Points on a hilly landscape, in no order, each with its height.
A ball rolls from a point to the lowest of its 2 nearest points, and stops where none of them is lower. Distance is the straight distance between rows; heights are no part of it.
Z74 h=204: [  6.3  15.6  -6.6   7.3  13.7  17.3 -23.3  38.8 -10.4  -9.7 -13.8  23.1
 -30.1  15.9  -8.6   7.8  16.4 -20.0  23.2   9.8   3.4   5.3  12.0   8.7
  13.4 -20.8   2.5   6.0  18.8]
Z815 h=667: [  5.1  19.1   9.9 -20.0  16.6  -6.0 -17.7 -20.6  -3.7 -11.0  21.7 -27.1
   6.6  15.1   1.7  33.9  12.5   6.6   7.5  -4.6 -24.6  29.4   8.3 -32.3
  15.9   7.8  27.6 -19.3 -28.2]
Z732 h=547: [ 20.9   3.0 -10.3   3.8   9.6  31.8  16.3 -20.6   6.0  22.8  -9.5  -9.2
  12.6 -10.0 -40.2 -13.2   8.7  30.3   4.9   7.0  -8.3  -5.9   3.8  17.5
   7.8  -5.6  14.7   9.4 -37.3]
Z626 h=479: [  4.5  -9.2  16.1  14.3 -23.1  -7.4  45.8   5.8 -15.2  12.8  14.1 -14.1
  19.2  -9.9  -4.6 -32.5 -22.8  32.4 -21.3  12.5   9.0 -18.2 -29.6  49.9
 -31.7 -18.0 -12.7  23.0   2.6]
Z386 h=368: [ -1.2   0.5  14.7 -23.9 -13.0 -52.8   4.2   8.1 -14.7 -28.8   6.9  -6.7
 -19.6  17.9  18.9 -20.1 -26.2  26.2  14.6   7.7  15.8  -1.8 -14.3   6.5
 -48.3  29.7 -22.1  29.3 -22.2]
Z128 h=448: [ 27.3   0.0  -3.9   0.1  31.1  -2.1  18.5 -21.7  33.0  18.3   5.7  21.7
  -7.5  -5.8  -3.5  -7.2   4.5 -35.7   3.2  -3.7   6.7   1.4 -11.3 -40.4
  33.3 -41.8 -18.8  -4.6   5.1]
Z339 h=331: [ 19.7   2.1   0.9  13.6 -19.1   8.2   6.4  43.9 -25.0  23.3   8.5  19.4
  41.0  -1.1   0.1 -18.8 -15.7  14.0  18.7  -4.1  17.4 -22.1 -19.9   4.4
   7.9 -31.2 -14.7 -12.3  31.5]
Z975 h=290: [ -7.2  17.3 -10.2  25.8 -17.2   0.5 -10.9  20.3  33.3 -18.6  -8.7  37.0
  -4.3  28.9  29.2  21.7  -4.3  22.5  -9.2   8.6 -16.9   6.6  -3.0 -55.7
  48.7 -12.0 -24.1 -29.3  11.4]
Z983 h=340: [-24.8  -1.0   5.3 -20.0 -10.3 -40.1 -10.5 -12.7 -16.3 -23.2  -4.1 -15.1
   5.6  15.9   2.6 -18.5 -17.4  41.1   2.6   4.6  -3.7  11.4  11.4   4.4
  -8.6  24.7 -12.3  49.2 -32.6]
Z394 h=310: [ 25.8  -4.0   3.0   4.5   0.5  32.6  -0.3   2.0 -11.2  12.4 -17.6 -19.9
   1.9  -4.9 -30.8  -7.6  31.4  -7.3  18.7  -0.2 -13.2 -19.0   6.2  37.2
 -16.0  15.1  30.0  -5.3  29.6]
Z385 h=350: [ -2.6  -5.4   4.3  -6.7   2.7  11.6  19.1  -9.9  11.0  -8.6 -27.3 -27.1
 -31.6   5.1 -12.9 -17.8  -3.5 -38.5 -12.5  -0.9   1.4 -39.7  -2.7  48.6
 -40.4  -9.1 -17.9   4.9  29.5]
Z2 h=417: [  0.3  23.9 -28.5   3.8   7.8  29.7   2.4   3.5   1.9  11.1 -25.9  12.3
  11.4 -18.2  -0.9  -1.8  -4.9  -2.7  18.7 -15.5  -6.5 -18.8   7.2 -16.5
  15.1 -24.8  12.8 -12.2 -14.7]
Z725 h=159: [  1.3 -12.3  13.8  12.3  15.1 -11.7 -30.4  32.2   3.1 -21.7 -12.0  24.3
 -51.8  18.1 -14.5   5.0   6.2 -25.8  10.4  11.7   7.0  29.5   5.5  -6.3
  16.8 -21.0  -7.5  14.1  -6.0]
Z660 h=140: [ -2.5 -24.7  -6.9   3.5  -9.0 -45.3   0.5  38.5  -2.4 -35.9  -2.4  22.5
 -18.8  -6.0  22.8   7.6   0.0  15.2 -16.1  -4.0  12.1  20.8 -14.8 -16.3
  -3.3   1.1 -10.7   7.8 -33.9]
Z571 h=181: [-13.6 -21.7  -5.1   9.3 -14.8 -22.2 -14.7  21.3 -15.4 -41.2 -25.5  -2.9
 -15.3   6.9   7.5  -9.3 -13.9  24.2   4.8  -5.8 -10.0  22.5  13.6 -28.5
 -17.4  26.8  -4.3  -6.9 -30.7]
Z261 h=440: [ 22.5  -7.4  18.1   5.9 -26.4 -28.9  26.4  32.1 -16.1 -11.6  20.2  22.8
  17.7  -7.3   9.4 -31.1 -11.3  44.5  -4.5   6.2  25.9 -22.2 -27.1  16.8
 -22.2  -4.6 -21.6  11.8  -3.5]
Z999 h=233: [-22.9   5.9 -13.2   5.3   2.7 -17.9  -7.5  11.8  21.2 -24.6   1.6  28.0
 -16.2   6.6  45.5  12.9 -13.9  13.9  -5.4 -17.2 -17.5  22.0  -6.4 -41.4
  25.2 -14.9  -3.3 -15.8  -5.0]
Z902 h=52: [ 17.2  -5.7   9.5  -4.1  -6.1 -16.9  19.7  21.0  -9.7   5.8  36.3  20.3
  -8.2  -3.5   2.1  16.3   7.6   5.7  -6.9  15.8  11.0   7.2 -33.0  -2.9
  13.8 -39.4  -6.1  -0.7   3.9]
Z984 h=291: [ 10.2  -3.8  26.2 -21.3  25.5   3.3 -14.6 -20.8  10.0 -19.4 -27.5 -34.5
 -22.9  13.1 -16.4 -13.0  12.7 -41.1   7.9  -3.4   9.7 -19.2  12.2  31.2
 -36.2  12.6  16.2   2.7  27.4]
Z736 h=311: [-43.1  10.8 -19.5  30.8  -0.1  -3.9 -15.0 -27.7  43.5  -5.0 -12.8  14.5
 -26.6   1.1  20.2   1.5 -27.4  -2.9 -23.7  -4.1 -27.0  14.5  30.4 -29.0
   7.9  30.9   5.5 -19.6 -25.9]
Z613 h=402: [ -1.6 -20.2  13.2  -3.2 -20.6   2.1  36.5 -18.4   7.1   9.8  11.7 -24.5
 -15.0 -22.1  -7.1  12.6  15.4 -16.4  -8.2  16.9  -0.8 -14.1 -22.0  42.8
 -40.5  19.3   5.0   5.4  21.6]
Z330 h=256: [ -6.5  -9.9 -32.7  36.9 -31.7 -22.7  15.1  43.4  -9.1 -11.2 -10.5  23.1
   9.9  -6.2  13.1 -27.5  -9.2  42.6 -19.7   2.1   1.3   6.6  -1.2  -0.6
 -22.0  16.6 -13.7 -13.4 -21.9]
Z602 h=72: [ 22.5   6.7   9.9  17.8  10.6  -4.0  18.4 -20.1  27.7  -8.9 -12.7 -14.8
 -36.3  11.5 -27.0 -30.3 -16.5  19.2  18.7  35.4 -13.6   7.0   9.0  15.6
 -27.7  -4.4 -15.6 -17.5   5.9]
Z178 h=567: [-31.2 -22.1  18.2 -29.8 -24.3  -5.2  23.9  23.2 -15.6  -1.3  13.8 -22.8
  -7.3 -33.9  -6.8  24.7  -5.0 -49.0  -5.2 -14.3  18.1  -4.7 -31.2  29.1
 -19.5 -15.7  -9.3   3.1  20.2]
Z770 h=260: [ 20.6  20.7  -1.6   1.6 -24.7   3.4 -10.6  37.7 -26.1 -16.3 -17.2 -10.8
  12.0   8.3  14.7 -30.4 -35.6  16.0  39.3 -13.6  10.1 -25.0 -11.9  23.3
 -33.0 -16.6  -6.4 -14.0   8.4]
Z918 h=306: [-17.6  13.6  -7.8   7.8  36.3  -7.1   5.2  -9.2  10.8  15.6  33.7  -2.2
  -9.9  -4.4   2.1  39.7  12.9 -49.4  -6.6   7.3  -5.4   9.4   6.2 -20.5
   9.7 -15.6  13.0 -11.1  12.7]
Z605 h=369: [  2.1   3.9 -13.1  20.0 -12.2  19.8  26.6  12.2   3.1  21.7   1.2  13.9
  12.1 -10.0   7.6 -10.1  -5.4 -15.3   8.5   6.8  12.4 -40.5 -28.7  34.8
  -8.1 -25.2 -10.9 -18.5  38.5]
Z357 h=495: [ 25.3  -4.4  -2.8  -2.2  17.7   4.9  37.2 -15.1   6.7  24.8  24.1   0.1
  -6.4 -26.2  -7.7  -9.7 -17.1 -11.9  21.1  10.5  19.3 -36.8 -17.3  -0.1
   0.4 -53.8  -6.6   2.8   0.4]
Z316 h=403: [ 29.3  -1.0  23.2  -7.5  -1.6   8.9   4.4  -4.9 -11.9  27.9  35.0   1.1
  19.4  -3.4 -12.0  10.5  24.4  -3.2  19.6  26.9   4.4  -4.0 -16.2  19.4
  32.9  -4.9  -1.7  15.4  39.4]
Z753 h=387: [-21.7   9.5  -1.3  -9.9  16.6  20.9  -6.7 -31.9  -7.9   7.4  -1.7 -42.4
   3.7  15.3 -10.6  16.0  27.9 -36.7   0.9 -13.4  -8.4   4.2  18.4   6.9
   8.1  -4.1  32.0 -20.4  14.5]
Z580 h=491: [  0.5  -7.4  16.4  -4.1 -15.7 -20.2  14.5   1.4 -18.5 -19.2   1.0  -8.2
   0.4  13.8  25.7 -23.6   2.8  -2.8  -5.0  20.8   1.6  -8.3   4.1  20.6
 -61.2  42.1 -11.5  -5.2  22.7]
Z173 h=507: [-11.8  -6.8  -2.3   8.8  16.0   5.0   7.3 -18.6  20.6  -0.4  -9.5   8.9
  30.6   0.4  -4.4 -36.7  -6.4 -23.9  -7.4 -24.7  14.8  16.0  25.1 -28.9
  33.8 -34.1 -20.8 -33.1 -16.9]
Z794 h=339: [  2.4  -8.2 -18.1 -20.8  -5.0  -7.4   7.9 -39.2  20.6  17.8   1.6  28.1
  -1.8 -12.9  32.6   2.2 -10.9 -10.7 -18.9  -3.1   9.2 -31.6 -14.3  13.0
   3.2  19.5 -10.2  29.8  10.3]
Z147 h=172: [ 11.4  11.5   3.9  12.0  11.2   7.0  -4.6 -20.7  24.3   0.0  19.4   9.4
 -50.2  11.5  10.6  -2.7   5.2  16.1  12.0  23.6 -17.5   2.9  -4.1   1.7
  -8.6  -0.7  -1.0  -9.4  -8.1]
Z801 h=120: [  7.7   0.4   9.1   9.1  32.2 -15.0 -37.7  16.8  19.3  -6.6   6.2   8.3
 -35.6  12.2 -20.7   5.5  10.7  -5.5   7.0  13.7   4.1  40.8  21.8 -25.5
  15.8   3.7   5.7  22.6 -33.6]
Z77 h=317: [  1.5  -3.0 -26.0 -28.2   2.5   1.7 -12.5 -24.6  15.5   6.8 -17.4  23.5
   9.4 -11.8  16.3 -22.4  -1.4 -29.4 -12.8 -11.8  16.9 -48.6  14.9  -2.7
 -15.7  39.9 -16.4  24.2  10.1]
Z492 h=150: [-13.6   2.5   4.8  28.6  -7.6 -10.7   2.3  17.3  -7.5  -7.0  36.7   1.2
  -0.3  15.3  10.1  10.4   9.7   2.0  -8.3  14.2  -3.0  33.9 -14.2 -30.8
  17.9 -23.6 -11.0 -29.6  13.3]
Z559 h=393: [ -4.6 -20.6 -16.7  10.0 -17.3   4.0  29.5  -6.1  10.2  13.1 -22.0  -5.9
   3.2  -2.3   5.8 -19.3  -8.6 -12.6 -18.4 -10.2  15.1 -49.9 -25.1  32.5
 -33.9 -10.8 -25.3  -0.4  40.1]
Z719 h=557: [ 13.8 -10.0   9.0  16.5 -10.2  20.1  -1.0  -9.8   6.2  -8.3 -26.2  -0.1
  43.7   9.6   8.1 -50.2  -1.1  -1.6   2.0 -23.9  14.2   3.2  29.5 -15.5
  10.8   0.8 -14.5 -50.3  -6.9]
Z268 h=370: [-14.7 -16.9 -18.6 -36.8  19.5  15.7  12.0 -22.0 -10.2  38.5  11.7 -11.2
  28.7 -33.2  -8.3  43.9   3.9 -41.8 -17.3 -18.6  11.0 -21.9  -4.0  -3.5
  14.9   0.4   3.7  30.2   8.1]
Z103 h=703: [-23.4 -25.5  22.0  -1.0 -22.4 -36.6 -16.7  37.1  -7.0 -33.2   9.7 -20.1
 -46.9   5.3   8.3  49.1  -3.6  -1.3 -10.4 -10.4  -6.4  50.0 -16.3 -17.1
 -15.5  -8.6 -10.5   1.1   1.5]
Z220 h=196: [ -6.8  11.4 -12.9 -17.1  29.0  12.5 -32.6  -6.9   4.7  18.8  -2.6  -0.5
  -3.9  10.3 -28.2  11.5   8.4 -17.6   1.4 -13.7  12.5   0.0  24.2   7.3
  17.1  -2.8  20.8  29.6  -8.7]
Z992 h=201: [ 16.0  16.7   8.8 -14.3  10.0  16.4 -12.5  -4.3  -4.7 -23.1 -37.6 -13.7
   4.7  18.7  -5.2 -41.5   4.3 -10.3  10.0   0.8  -2.5 -30.6  26.4  19.8
 -30.8  27.6   3.6 -13.9   9.5]
Z370 h=259: [ 11.1  14.2  -9.9   7.8  -4.3  25.5   5.5  18.0  -6.9   8.5 -17.6   4.2
 -33.3  -4.7 -20.3  16.7  18.8 -11.5  22.7  10.0  -5.8  -4.7  -8.3  42.9
 -11.5  -7.9  15.5  17.8  15.4]
Z505 h=220: [-11.2  -1.2   8.1   7.5  20.5 -18.0 -35.2 -35.0  17.2  -5.1   5.7  -2.2
 -34.6  15.4  13.6  -2.8  -5.9 -21.1 -18.7  10.4  -3.2   0.7  26.0 -10.3
 -19.7  40.8  -6.5  -2.3  -3.1]
Z275 h=274: [-45.9   5.8  -0.9  10.5   2.8 -14.9 -28.9 -35.9  30.1  -9.3  -3.5  -6.4
 -25.6  13.0  36.8   3.2  -6.3   8.7 -29.1  -4.9  -9.0  20.3  19.6 -12.1
   1.2  46.8  -9.2  -3.5  -3.1]
Z293 h=461: [  7.1 -10.5   2.1   1.1   7.9  -6.0 -10.4 -10.2  20.0   0.8   0.4   8.6
  17.7  -3.4   9.3  -9.8   8.4  16.1 -11.3 -16.9   1.2  30.8  19.0 -40.4
  32.1   2.2  -4.0 -28.8 -31.8]
Z946 h=103: [ -1.3 -26.9  -8.4  -5.7  -8.8 -27.4  11.1  29.8  -4.5  -4.1  31.0  16.4
  15.6  -9.0  12.0  20.8  -8.8   9.5 -15.7  -6.1  14.5  22.5 -22.9 -30.2
  25.9 -20.0  -0.7  20.3 -14.6]
Z861 h=472: [ 17.5   6.2 -12.9  25.7  12.6  -1.7  21.8 -12.4  36.7  11.5  -7.1  27.3
  -9.7 -19.8   1.1 -28.2 -16.0  -4.2  -4.0  -0.3  13.4 -24.0 -20.2 -14.2
  23.9 -58.2 -24.1 -12.1  -8.0]
Z45 h=261: [ -1.7  30.6  -5.5  26.9   3.9  24.3 -11.6  -7.5  19.6  -6.4   2.6  17.6
 -22.1  12.4   5.1 -13.3  11.4  20.4  21.6  27.7 -20.4   9.2  13.5 -30.6
  18.5  -3.2   8.7 -36.9  -2.7]
Z260 h=520: [ 10.0  -2.3   4.4   4.7  23.7   8.7  34.7 -12.7   0.0  20.8  20.8 -16.9
 -18.1 -22.5 -42.9  -3.0  -5.6   9.4  21.5  17.8  -5.2  -7.3 -14.4  17.5
 -15.6 -29.2  14.2  26.7 -15.9]
Z650 h=164: [-23.0 -11.3 -19.0  -5.9  -7.4  -7.6  14.9 -19.1 -11.3  -2.8  -4.2  -3.2
   9.8  -5.7  11.5   1.4 -20.3   7.5   5.1 -11.4   3.7   3.0 -11.0   2.8
 -10.5 -11.7   5.3  15.5 -19.9]
Z748 h=240: [-19.7  -7.2 -21.4  25.1 -27.1 -14.3  -8.4  24.9 -10.8 -19.2  10.8   1.7
  10.8   2.1  -0.5  -6.5  14.8  57.0 -14.3   5.5  -7.3  24.5   9.1 -22.9
  -4.9  14.8 -24.4  -7.2 -21.2]
Z831 h=366: [ 18.4  20.0 -17.1   7.6  -8.8  26.2 -12.3  23.6   5.6  21.3  -6.8  20.7
  38.0  13.2  -5.6 -30.8   9.6  19.5  26.5   2.4  10.7 -24.2  11.8  -4.5
  27.9  -0.6  -8.6 -10.5  26.2]
Z185 h=609: [ 23.9  13.0   7.9  19.7 -16.2  28.6 -17.6  -7.1 -12.0  -9.0 -15.2 -13.9
  10.9  19.4 -46.0 -23.1  26.5  31.6   6.6   5.4 -17.4  21.8  21.2   8.1
   6.7  40.6  36.7 -39.9 -14.0]
Z323 h=93: [  8.6 -10.5  13.4  11.9   8.4 -21.1   6.2 -21.6   5.8 -20.0 -34.1 -15.9
 -25.8  29.6 -33.4 -20.4 -23.5   6.7  -0.7  15.9 -16.0  32.1  25.0  21.9
 -25.6  29.0  -7.6  -5.0 -14.6]
Z19 h=296: [ 17.8  14.5   2.4  26.4 -33.3  -4.2  -3.3  54.8 -23.9 -15.5  -3.9   9.5
  27.3  18.7  26.9 -34.2 -27.0  37.8  21.1  -4.8  18.1 -20.0 -14.2   4.4
   0.6 -17.7 -26.7 -22.9  16.8]
Z369 h=193: [ 23.0  -2.4  -5.4 -10.6 -12.7   5.5 -15.4  23.8 -16.9  -6.0 -34.3  -0.1
  -1.9  -1.8 -14.1   8.4   5.4  43.4   2.0  -6.5  -7.0   7.9   9.6  14.1
   5.0  14.4  17.2  20.3 -45.6]
Z193 h=276: [-11.2  -8.0  -9.4 -11.6   6.8   4.1  -5.1 -27.1  -6.8   2.9 -17.4 -17.5
  28.6   8.1  -6.4 -36.3   4.1 -15.8   0.0 -17.3  17.3 -31.6  30.4  17.8
 -31.7  20.9  -5.7   1.2  10.4]
Z867 h=462: [-10.5  13.8 -15.1 -14.4  15.9  29.9   2.2 -35.2 -19.8  26.9  14.7 -23.9
  60.0  -4.6 -21.9  -5.1  18.1   5.8   3.1 -19.2  -7.6 -10.7  12.6   8.7
  13.2   4.9  21.3  11.8   9.1]
Z365 h=572: [ 40.1   7.5  -1.9  26.9  -1.1  32.0  -4.5  -4.1  10.0  13.3  -7.4   0.5
  17.4  -1.7 -42.2 -29.0  21.9  33.2  14.1   1.9 -11.9  -1.5  14.7   0.9
  18.1  19.8   6.3 -20.3 -17.2]
Z392 h=549: [-14.2 -12.5  21.8 -11.8 -19.7  28.4  45.8  16.6 -18.5  17.4  14.8 -11.9
  18.0 -55.3 -12.7  12.1   3.0 -27.2  -0.4  -8.8  13.9 -21.2 -24.3  33.4
  -7.8 -14.3  13.0  10.4  33.3]
Z619 h=439: [  4.0 -20.4  19.7 -29.9 -14.0   5.8   0.5  -2.3   8.9  -0.5  -4.0  -2.3
 -25.0  -0.9  18.2  13.0  11.5 -23.0 -17.0  11.9   6.8 -23.7  -1.3  18.8
 -41.1  38.0  -8.0  -1.7  15.5]
Z471 h=270: [-27.4   5.5 -26.0   5.4   8.6  -6.8 -24.2 -10.5  32.7  -9.3 -20.1  11.6
 -22.3  -8.8  42.9  32.8 -25.1  -4.2 -26.9 -24.4 -30.4   5.4   3.5 -41.4
  11.1   9.4  15.2 -28.9 -14.7]
Z514 h=436: [ 21.9 -24.6  23.3 -16.0  13.2  14.9  21.6 -39.0  13.4   9.4  16.6 -32.2
 -27.3 -33.8 -13.1   3.3  20.9 -17.9 -19.6  24.8 -19.4 -12.2 -14.1  20.2
 -29.5  19.9  12.9  -3.3   4.8]
Z255 h=404: [ -3.5  -6.6  18.7  -8.1 -14.4 -53.9   0.6  17.1 -10.4 -13.4  15.0  14.6
   2.1  18.1  31.3 -16.4 -10.8  16.5  -7.4  -7.6  37.8 -15.5 -28.8  12.1
 -17.9 -11.1 -30.7  26.4   6.5]
Z871 h=362: [ 36.5 -12.1  12.5  -3.1  -6.4  30.0  10.3   4.9  -7.0  26.8  13.4  13.4
  24.8 -11.9 -12.9   5.4  34.8 -17.6  19.8  14.7  -6.4 -21.4   3.7   3.2
   9.7   3.6  10.5 -15.3  34.5]
Z745 h=517: [  1.0   7.4  33.1  -6.5 -32.6   6.0  41.4  14.0 -30.0  10.5  13.0  -6.4
  27.2 -23.3 -11.6   6.8  -7.5  19.5  -5.5   6.5   5.5 -20.9 -38.5  48.7
 -15.8  -0.7   1.0  34.2  21.6]
Z389 h=277: [-21.4   9.9  -2.6  -0.9   5.6 -15.1 -27.6  -2.5   3.0   6.8  20.6  -0.6
  -4.4  19.0   7.2  16.7  22.3   5.8  -5.7  28.4  -3.8  14.0   2.5   7.6
   9.2  17.0  -6.6  33.5  19.2]
Z393 h=410: [-37.6  -1.0  -1.0 -20.7 -15.7  -6.6   4.3   9.2 -33.7   0.6  27.2  11.2
  29.5 -23.9  -5.3  28.8   2.9  11.4 -14.1   7.6  -1.9   9.7  -3.4   7.0
  -7.1  27.1  16.0  52.4   0.3]
Z931 h=390: [ 12.5  13.9 -18.0  -3.0  28.0  38.2  -5.5  -6.5   2.9   8.9 -28.8   4.2
   5.5 -19.7  -2.3  10.3  10.4 -39.2  23.9 -10.9 -10.6 -28.6  14.3   3.4
   8.3 -18.8  10.0 -23.9  27.3]
Z522 h=168: [ -2.8 -34.0   4.2  10.6   7.7 -23.9 -12.3 -18.0  15.5 -12.4 -14.8  -3.4
 -39.5  14.1  -4.3  -3.5 -20.1 -18.7 -32.1  -3.5  -1.1  24.9  26.3   9.9
 -18.3  27.9  -5.2   4.9 -25.9]
Z895 h=355: [ 20.1 -15.1  -9.9 -38.1   0.7  20.1   9.8 -36.2  16.6  31.9  -3.7   5.0
  14.2 -16.1   0.6  21.5   4.6 -16.0 -24.4 -10.7   5.4 -25.8 -16.3   1.8
  18.9   0.2  -9.1  34.2   4.5]
Z805 h=200: [-11.0 -14.7 -11.8  14.5 -25.8  14.2  25.0  17.0 -29.9   0.6 -11.8  -3.8
  30.1  -8.1  13.0 -20.7  -7.0  31.1  -7.9 -16.5  12.2  -2.1  -6.2   7.7
 -19.9   2.5  -3.6  -6.9 -13.4]
Z812 h=392: [ 30.3   4.7  17.9  -5.5  -6.9  11.5 -13.6  14.6   5.1  -7.4 -14.3  28.5
   5.1  15.0  22.3   0.2  -3.9   9.4   7.7  -7.8  17.9   4.6 -17.5 -22.1
  36.4 -34.3 -18.9  -9.5  15.4]
Z383 h=693: [-13.7 -14.1  19.5  -8.9  -1.0 -28.2 -15.3   3.3 -14.2 -32.8   9.9 -32.8
 -34.1  18.4   7.0  39.3 -19.8 -14.5  11.7  -3.2 -16.9  55.6  -0.4 -11.2
 -19.2   5.9   9.5 -12.9 -13.0]
Z549 h=423: [ 25.4  -5.8  20.2  -7.4  13.1   9.9   3.2 -15.3  40.3   8.6 -14.5  41.6
 -10.8   2.4  11.5  -1.7  -0.4 -34.9 -16.4  -6.6  12.9  -8.1 -17.5 -12.8
  46.2 -19.7 -17.2  -6.6  17.9]
Z845 h=644: [ -0.9  14.3  -4.2   0.8 -14.9  18.0 -20.8   5.4 -26.1  -4.0   5.6 -13.1
   7.1  18.1 -34.1  25.8  27.2  10.9  15.8  -5.5 -18.1  30.7  12.7  -9.4
   5.0  17.1  41.1 -21.4 -20.3]
Z616 h=683: [-14.7  -2.2   7.1 -20.0  11.0 -37.7 -22.9   5.1  -4.1 -20.3  20.9 -27.2
 -11.5   4.2   0.4  40.9 -16.5  17.1   1.5  -8.8 -20.3  49.2   3.2 -41.9
   5.2  -7.9  17.0   6.0 -43.9]
Z93 h=225: [ 39.6   3.4   9.9 -14.0 -10.1   5.8  -3.2  28.1 -25.1  -9.8 -22.6   7.6
  -6.2  -7.3  15.8  -0.6 -15.5  25.6  19.0 -14.0   3.0 -23.1  -3.7  13.5
 -22.1   1.1  16.4   8.9 -13.4]
Z380 h=321: [-19.7  13.0 -14.4  14.5  20.5  -6.8  -8.2  -4.1  39.5 -10.5 -15.7  35.6
  -7.7  -0.7  23.5  19.8 -20.8 -46.0 -19.8  -9.6 -24.5   7.0  19.3 -66.0
  41.3   6.0  11.6 -36.5  -7.3]
Z821 h=431: [  2.0  17.3  -8.2  -3.6  23.2  27.5  -1.9 -40.1   6.3  24.7  10.3 -37.0
  33.7  -5.9 -21.8  -1.2  18.8  -6.2   7.9 -21.5 -12.5   4.4   9.9  -7.3
  25.8   3.5  32.7 -23.3 -16.6]
Z644 h=348: [ -3.5   6.3 -11.7   2.4  28.5  20.9  -0.8   7.1  -7.0   6.6  -2.0  -9.2
  -1.6  -4.9 -16.4  26.9  28.3 -48.3  -4.4  -6.5 -12.8  11.6   9.4 -13.4
  14.1  -9.1  29.0 -29.9   9.6]
Z968 h=389: [-32.5  -5.4  -0.6 -30.2   1.8 -17.8  -0.5 -14.5 -19.5  21.0  30.4   1.5
  21.3 -36.1  14.8  32.7  -2.4 -22.9 -28.1  -2.2  14.9  -8.2 -10.2   8.2
  -5.1  21.6   6.1  57.4   6.6]
Z836 h=235: [-26.2  24.5 -17.7   1.9  41.3 -21.0 -36.8 -10.5   2.1  30.8  28.0  -1.1
   7.3  12.6 -16.9  10.6  16.2 -21.0  -3.0  12.3   2.7   5.4  26.7  -6.0
  12.4  19.1   2.4  38.0  16.2]
Z848 h=434: [  2.1  -3.1 -26.7 -11.6  18.3   4.7   1.3   1.4   3.2   5.0 -18.0  11.4
  -4.6 -21.1  -0.6  13.4  -1.8   6.1  -5.2 -32.6   2.8  12.1  17.5 -29.3
  19.8 -27.7  10.4  -3.9 -49.1]
Z243 h=415: [ -4.2  28.4  -4.5  27.2  -8.8  29.6 -22.2  16.8  -3.9   1.8 -18.4  -5.0
  23.8  34.6   3.5 -10.4  -3.9  19.1  14.4 -10.9  -8.7   3.6  19.8  13.1
  36.0 -15.6  -4.4 -22.1  23.2]
Z354 h=541: [ -3.6   4.9  17.8 -14.2 -28.4 -21.8  19.6  26.3 -30.7  -9.9 -10.2 -22.9
   6.1 -20.4  -7.8 -14.7  -9.8   6.6   2.0  24.0  -5.9 -19.4  -3.7  45.9
 -69.4  56.4   3.4  11.7  21.7]
Z177 h=354: [  0.3  17.7  -1.6  15.3 -10.6  27.3 -11.2  15.0   8.3 -14.0 -28.5  18.0
  20.2  27.3  14.7   9.5 -15.7  16.8   6.4 -13.4  -8.5  18.4  -6.2 -31.1
  52.4 -39.2 -22.3 -30.8  13.5]
Z988 h=241: [-13.6   6.7   6.5  10.8  10.1 -15.8  17.7 -17.8   4.6   2.6  63.8 -11.1
   2.2   5.3  25.9  14.0  11.7 -26.2   2.6  30.3   5.9  12.2 -15.5 -22.1
   5.9 -12.4  -8.8 -30.7  35.7]
Z362 h=134: [-10.8 -10.8   5.8 -12.8 -13.7  -7.2  18.2   3.4 -23.0   4.7  23.9  -0.6
  29.9 -15.9   6.5   6.3  -2.5  37.3  -2.3  -3.8   6.4   8.8 -16.2  -7.4
  21.0 -27.6   8.3  31.9 -37.5]
Z447 h=315: [-34.9  20.1   1.2  -4.4   3.6 -13.5 -32.6 -28.8 -24.2   1.9  13.9 -21.4
  11.7  23.4  -9.3   3.7 -11.2  34.0  12.1  11.1  -8.4  19.1   9.9   8.7
   5.1  24.6   7.8  39.0  -8.8]
Z72 h=163: [  4.6  -5.3   6.0 -24.5   9.8   0.7 -23.3  10.7  -8.5   1.4 -11.2   1.5
 -17.0  -0.6 -17.4  30.1  12.4   3.6   6.5   5.7  -5.3  22.7   2.5   6.9
   6.0  -2.8  21.0  34.7 -30.4]

Two balls start at each pair of points below. Name the first point that both come to, or write -.
Z983 / Z968: -
Z871 / Z339: -
Z392 / Z260: -
Z848 / Z821: Z644
Z330 / Z719: Z902

Write out the way that a ball takes from each point below.
Z173: Z293, Z848, Z2, Z931, Z644, Z918, Z988, Z492, Z902
Z867: Z753, Z644, Z918, Z988, Z492, Z902
Z605: Z339, Z19, Z770, Z93, Z369, Z72
